Each row is a point on a tangle of strands that fork, close into loops and nearly touch. The rows are in no order.
Two points are linked if the straight distance between their rows is under 33.3. Some points are linked to none.
K_20: [ -5  -2  -7  -1  -5   7  -5 -12  -4   3  12  -6   0   7  -9   6  -3   7
  10 -10  -4  -3  -7   3  -3  -7   6  -4]
K_735: [  1   4  27  -1  -8  -7  -5  -5  -1 -16   9  15  13   9   9  12   5 -19
   9  -9   1  -7  -7   1   4  -3 -18   5]
K_121: [ -3  -8  15   4  -6  -5   0   8   0 -10  -9  11   6   6   5   3  21   1
 -11  -2  11   4   8  10  -7   0  -4  -1]
K_377: [  0  -1  14 -14  10  -8  24   4 -12  -1 -20  20  10 -13  19   2   7  -5
   6  -1  -5  -5  -7 -17  -9   5  -1  12]
K_387: [  6  -4  -9  10  -7   5 -11 -12   2   2  23  -6  -2  15 -17   9 -12  -5
 -10   2   4  -3  -4  11  -2  -5  -6  -7]
K_46: [ -1  -3   8  -5  12  -7  26   5 -10   3 -25  17  11 -14  14  -2  11   2
  -2   4   4  -1  -6 -11 -18   4   3   6]
K_88: [  5   3  17   5  -9  -6  -4  -3   1 -12  10   9   9   8   1  12  -2 -21
   3  -6   5  -4  -6   5   4  -2 -17   1]
K_701: [ -8 -10  -3  -1   1   2   6   5  -3   5 -14   0   0   1   1  -4  20  22
  -6  -2   5   5   7   3 -10  -2  13   0]
K_891: [ 14  -8   3  17  -3  -5  -9   0   7   5   1  -1  -3   6 -14  14 -17 -10
 -30  14   3   5   8  11  -2   6  -9  -2]
K_788: [ -5   3   6   3  -8   6 -12 -13   1  -9  27  -8  -1  16  -5   1   1  -9
   3  -4   5  -3  -9   5   6 -14  -8  -2]
K_929: [ 12  -1  12  10 -10 -10   2  -2   5 -10   4  14  12   8  -1  20  -9 -24
  -4  -3   6  -5  -5   7   1   3 -22   2]
K_639: [  6  -3 -17   7  -5   7  -7 -17   0   6  20  -3   1  15 -18  14 -16  -3
  -2  -4  -1 -10  -6   8  -9  -2  -1 -10]
K_425: [-15  -5   8   1  -3   5 -20  10  10  -6   8 -11  -6   7   7 -14  28  22
  -9  -4  12   9  15  13   6  -8   3  -3]
K_268: [ 16  16 -12   3   1  -4   6   4   3   2   5  -1  -2 -14   2   9 -30 -26
  14  -3  -6 -12  -4 -10   6   6  -6 -10]
K_176: [ 15  13  -8  12   2  -2 -13   1   7   5  13 -16 -11  -3  -7  -6 -28 -14
  -7  11  -4   1   1   1  13   2  -5  -4]
K_307: [ -9  14  29  -5  -3  -5 -22   8   6 -22  12   2  -2   5  20 -11  21 -11
   2   0  11   3   7   3  16  -1 -12   1]
K_440: [ -3  16   1 -12  11   4   6   9  -3  -5  -6   2  -2 -25   8  -7  -3  -8
  27  -6 -12   2  -1 -16  14   4   3  -1]
K_137: [-10  -3  -2   8  -4   8 -20   9  13  -6  17 -17 -12  11  -4 -19  18  17
 -10   4  14  15  11  17   8  -7   5  -6]
K_759: [ 13   5  -4  11  -6   0 -10 -10   4   0  21  -6  -1  10  -9  10 -22 -18
  -9   4   3  -7  -5   4   5  -3 -12  -3]
K_849: [ -3  -3  -2   6  -6   7 -12 -10   1  -3  21  -9  -3  13 -12   2   1   0
  -1  -2   6   2  -4  10   1 -10  -3  -6]
K_950: [-17 -10  15  -6  -4   0 -18   9   5  -5   1  -2   0   8  14  -8  30  26
 -16  -7   8   4  17  11   2  -7   1   2]
K_414: [-12 -27   1  -1  -5   6   4 -12  -2   5  -7   8   9  18  -5   7  16  21
 -14  -4  -1  -2  -1  15 -18  -4   5   3]
K_750: [  5  16  -3  -6  11  -1  13   7  -4  -3  -9   9   1 -25   6   3 -11 -19
  23  -9  -8  -4  -4 -17   5   6  -3  -5]
K_190: [ -5  14  27  -7  -5  -4 -11  -5  -1 -17  15   5   4   4  13   2   5 -18
  17  -5   1  -5  -7  -6  13  -5 -11   5]
K_602: [ -5 -19  -4 -13   5  -3  29  -8  -9  14 -22  11  12  -2  11  -2   6  17
  -6   9  -5  -5 -13  -8 -23   0   9  14]
K_822: [ -8  16   2  -9   0   5  -8  -4  -2  -4  13 -10  -2  -8   2  -7  -4  -5
  27  -6  -8  -2  -5 -10  15  -5   4   0]
K_752: [ 4 -5 10  8 -8 -7  1  7  2 -9 -5  9  3  5 -2  6 10 -7 -9  1 11  5  4 10
 -4  2 -8 -2]
K_955: [-14 -26  -4  -8  -6   9   1 -13  -3   9   0  -3   2  18  -4   5  14  31
  -9  -6  -6  -1  -2  10 -13  -7  12   6]
K_70: [  1  -2  -9   6   3  -1   7  13   0   1 -14   0  -4  -6  -5  -7  10   8
  -3   3   9  10   8   3  -5   3   7  -6]
K_696: [-10  -3   4 -19  -3   4   0   2  -5   3   0  -4  -4  -3  12  -2   9  18
  11  -4 -11   0   0  -9   8  -4  10  11]
K_429: [ 15  -8  -1  19   4 -10   2  15   5   5 -20   2  -7  -3 -13   0  -7  -3
 -32  18   7  15  13   8  -5  11  -3  -3]
K_188: [ 10   1  -8  12   4  -8   5  20   5   0 -15   0  -8  -8  -8  -8  -1  -3
 -13  10   8  14  10   4  -2   9   0  -5]
K_266: [  7   3   0   5   2  -9  15   7  -3  -3 -15  12   5  -8   0   8  -1 -13
   2  -3   5  -1  -2  -4  -6   6  -4  -3]
K_712: [ 17   1   6  12  -5 -15   9   4   6  -5  -8  15  10   1   1  20 -15 -27
 -10   1   6  -4  -1   4  -1   9 -19   2]
K_287: [-12 -23  -9 -12  -6   8   6  -7  -3  14  -5  -6  -2  12   1   2  13  37
  -6  -2  -7  -1  -1   0  -8  -6  17  11]
K_797: [ -9   8 -15  -8   6  12  -1   2  -1   6   1 -15  -7 -14  -5 -11  -2  14
  23  -5  -9   3   1  -7   9  -2  15  -4]
K_910: [  0 -18  -3   9  -5   0   6  -6   1  -1 -10  13  10  13 -12  11  10   2
 -16   1   9  -1   2  15 -20   3  -2  -3]
K_862: [ -9  17 -11  -8   8  13  -6   5   5  -2   4 -15  -6 -19  -1 -22  -2   7
  29  -3 -10   8   2  -8  18   0  12  -4]
K_87: [ -4  -3 -13  -3  -1   6   3 -13  -7   9   2  -4   1   2 -10   8  -6   8
  11 -11  -9  -7  -8  -1  -9  -2  10  -5]
K_577: [ -6   3 -26  -3   5  13  -2  -4  -1  13   2 -15  -8  -8 -13  -5  -4  16
  17  -6  -7   2   0  -3   0  -1  17  -9]
K_794: [ -3   3  10  -2   7  -5   9  17  -4  -5 -20   9   1 -10  11  -8  20   3
   0   0   6   6   9  -5  -3   3   3   2]
K_959: [ 16   7  -3  17   7  -1 -19  -4   7  14  11 -16 -12   0 -11  -1 -30 -10
 -21  14  -7   0   6   3   7   2  -2  -4]
K_122: [-11  -7 -21  -9   5  14   6  -6  -5  17  -6 -13  -6  -4  -7  -1   2  30
  10  -4 -10   2  -1  -6  -5  -3  22   1]
K_575: [ -5  11  18 -19  21   0  10  23  -6  -7 -23  15   0 -24  31 -17  17   9
   6   5   0   4  13 -18   7   9   1  11]
K_717: [ 10  -8   1  12  -6  -5   0   4   3  -3  -1   5   0   6 -11  12  -4  -9
 -15   4   8   3   3  11  -5   5  -8  -4]
K_221: [  7  19  -9   7  -1   4 -15  -7   8  -3  23 -22 -12   2  -5 -17 -20 -19
   3   8   0   1  -5  -5  20  -4  -6  -2]
K_625: [-11  -7   3  -7  -2   3   0   1  -3   4  -6  -2  -1   2   4  -1  16  19
   2  -5  -2   2   3   0  -2  -5  11   3]
K_415: [ -7  20  -6  -3   2   9 -12   0   6  -7  16 -17  -7  -8  -1 -21  -4  -5
  23  -1  -2   5  -2  -5  20  -3   4  -3]
K_483: [ -3 -17 -10 -14   3  -3  27 -15  -9  16 -19  11  10   0   5   3  -3  13
   0   3 -12  -9 -17  -9 -20   1   8  13]
K_480: [ 15 -10   7  20   1 -10  -3   8   7   5 -16   3  -2   0 -12  11 -11  -9
 -36  17   5   9  12  10  -4  10  -9   0]
K_692: [ 14  12 -16   6   0   0  -5   0   2   5  11  -9  -7  -5  -7   4 -26 -15
   6   2  -3  -8  -2  -4   6   4  -2 -11]
K_403: [ -5   6  14 -10  14  -3  12  19  -7  -4 -22  13   2 -17  21 -12  20   6
   2   2   4   6  10 -11  -1   5   3   6]
K_641: [  0  17  -3  -6   0   3  -2  -7  -4  -2  11  -5   1 -10   0   3 -15 -14
  27 -10  -9 -10 -10 -13  10  -2   0  -5]
K_484: [ 16   2  -2  10   0 -14  15   7   3  -2 -14  12   5  -5  -3  14 -14 -22
  -8   3   5  -3  -1  -1  -5  10 -11  -4]
K_457: [  0  -1  15 -10   3  -9  16  -2 -10  -3 -14  19  12  -5  12   9   3  -9
  11  -8  -9  -8  -9 -11  -5   4  -4  10]
K_460: [ -8 -15 -17  -8   4   8  14  -9  -6  18 -14  -4  -2   2  -6   1   6  29
  -1  -1  -7   0  -5  -4 -15  -3  20   3]
K_139: [ -6  -8  11 -16   2  -5  15   7  -9   2 -17  12   5  -4  22  -4  19  17
  -5   3  -3  -3   3 -10  -6   2   4  15]
K_942: [  5  15  -4  -4   3  -2   8   1  -3  -2  -1   5   3 -15   3   8 -15 -19
  23 -11  -7  -9  -7 -14   5   3  -3  -4]
K_681: [-13 -12  15  -4  -5  -2  -6   7   0  -5  -7   5   3   8  13  -3  29  19
 -16  -5   8   2  14  10  -5  -5   0   3]
K_100: [ 15  -1   0  19   4   2 -19 -10   6  14  14 -10  -7   9 -14   9 -26  -9
 -32  15  -4   0   7   8   2   1  -6  -4]
K_940: [ -4  -9  20 -10  -4  -7   6  -1  -8  -5 -10  15  10   6  13   7  14   2
   1  -6  -5  -5  -2  -1  -5   0  -3  10]
K_30: [  7  -5 -22   9   0   2  -2  -2   1   9   1  -1  -6   5 -20   6  -8   5
 -10   5   4   3   4   9 -11   6   7 -11]
K_603: [  4  -9 -19   4  -1   4   3 -21  -1  10   3   7   8  13 -15  17 -14  -1
   0  -7  -4 -14  -8   8 -18   3   2  -9]
K_203: [ -1  21 -10   2   0   8 -14  -7   7  -7  22 -21 -10  -2  -4 -22 -11 -13
  16   3   1   3  -4  -5  21  -4   0  -3]
K_826: [ -7 -11  17 -20  -4  -6   5   5  -8  -3 -11  14   5   6  25  -1  19  17
  -9   0  -3  -6   5  -4  -2   2  -1  17]
K_843: [ 11   9   6   8  -9  -5  -7  -7   5  -9  20  -2   1   7  -2   8 -17 -25
  -1   1   6  -5  -8   0  11  -4 -17   0]
K_229: [  0   7 -12   8  -3   8 -18  -4   8  -2  23 -21 -15   8 -14 -16  -6  -2
  -3   7   7   8   0   7  12  -6   1  -4]
K_634: [ -1   2  -9  11   0   7 -21   6  13  -3  18 -23 -16   9 -12 -21   0   7
 -11  11   8  17   6  13  13  -3   4  -3]
K_364: [ -5  11  12   0  -6   2 -13  -7   2 -12  22  -6  -1   7   3  -4   3 -14
  11  -3   5  -1  -7  -1  13  -9  -7   0]
K_170: [ -6 -14   3 -12   5  -4  24   1 -10   8 -21  12   8  -5  17  -5  13  18
  -7   8  -1  -3  -5 -10 -16   1   7  15]
K_574: [  4  20  -5  -2   8   1  -3  22  11 -12  -3  -7  -6 -22   2 -24  -5  -9
  17   3  -4  15   6  -4  18   9   1  -3]
K_882: [  2  -4 -17  -3   2   1  12 -18  -6  12  -6   5   8   3  -7  14 -14   0
  10 -11 -13 -16 -12  -5 -16   2   6  -6]

A fork is a point with three links, a tip a point with one. Leave the first point through the second and follow the links. Name the first fork or tip that comes.
K_735, K_190: K_849
K_460, K_122: K_415
K_137, K_425: K_891
K_46, K_377: K_170
K_577, K_122: K_414

A piece is all that can be reached along the links. How many separate loops has the piece of each point below (a circle has one, a figure eight two, a Y none), and how many tips (points with one link)?
K_701: loops 1, tips 4
K_87: loops 2, tips 1
K_940: loops 1, tips 1
K_794: loops 0, tips 2

How many points has the smallest loop of links through each point below? Write none if it is on no loop.
K_759: 9
K_170: 7
K_221: 9
K_20: 7
K_425: none
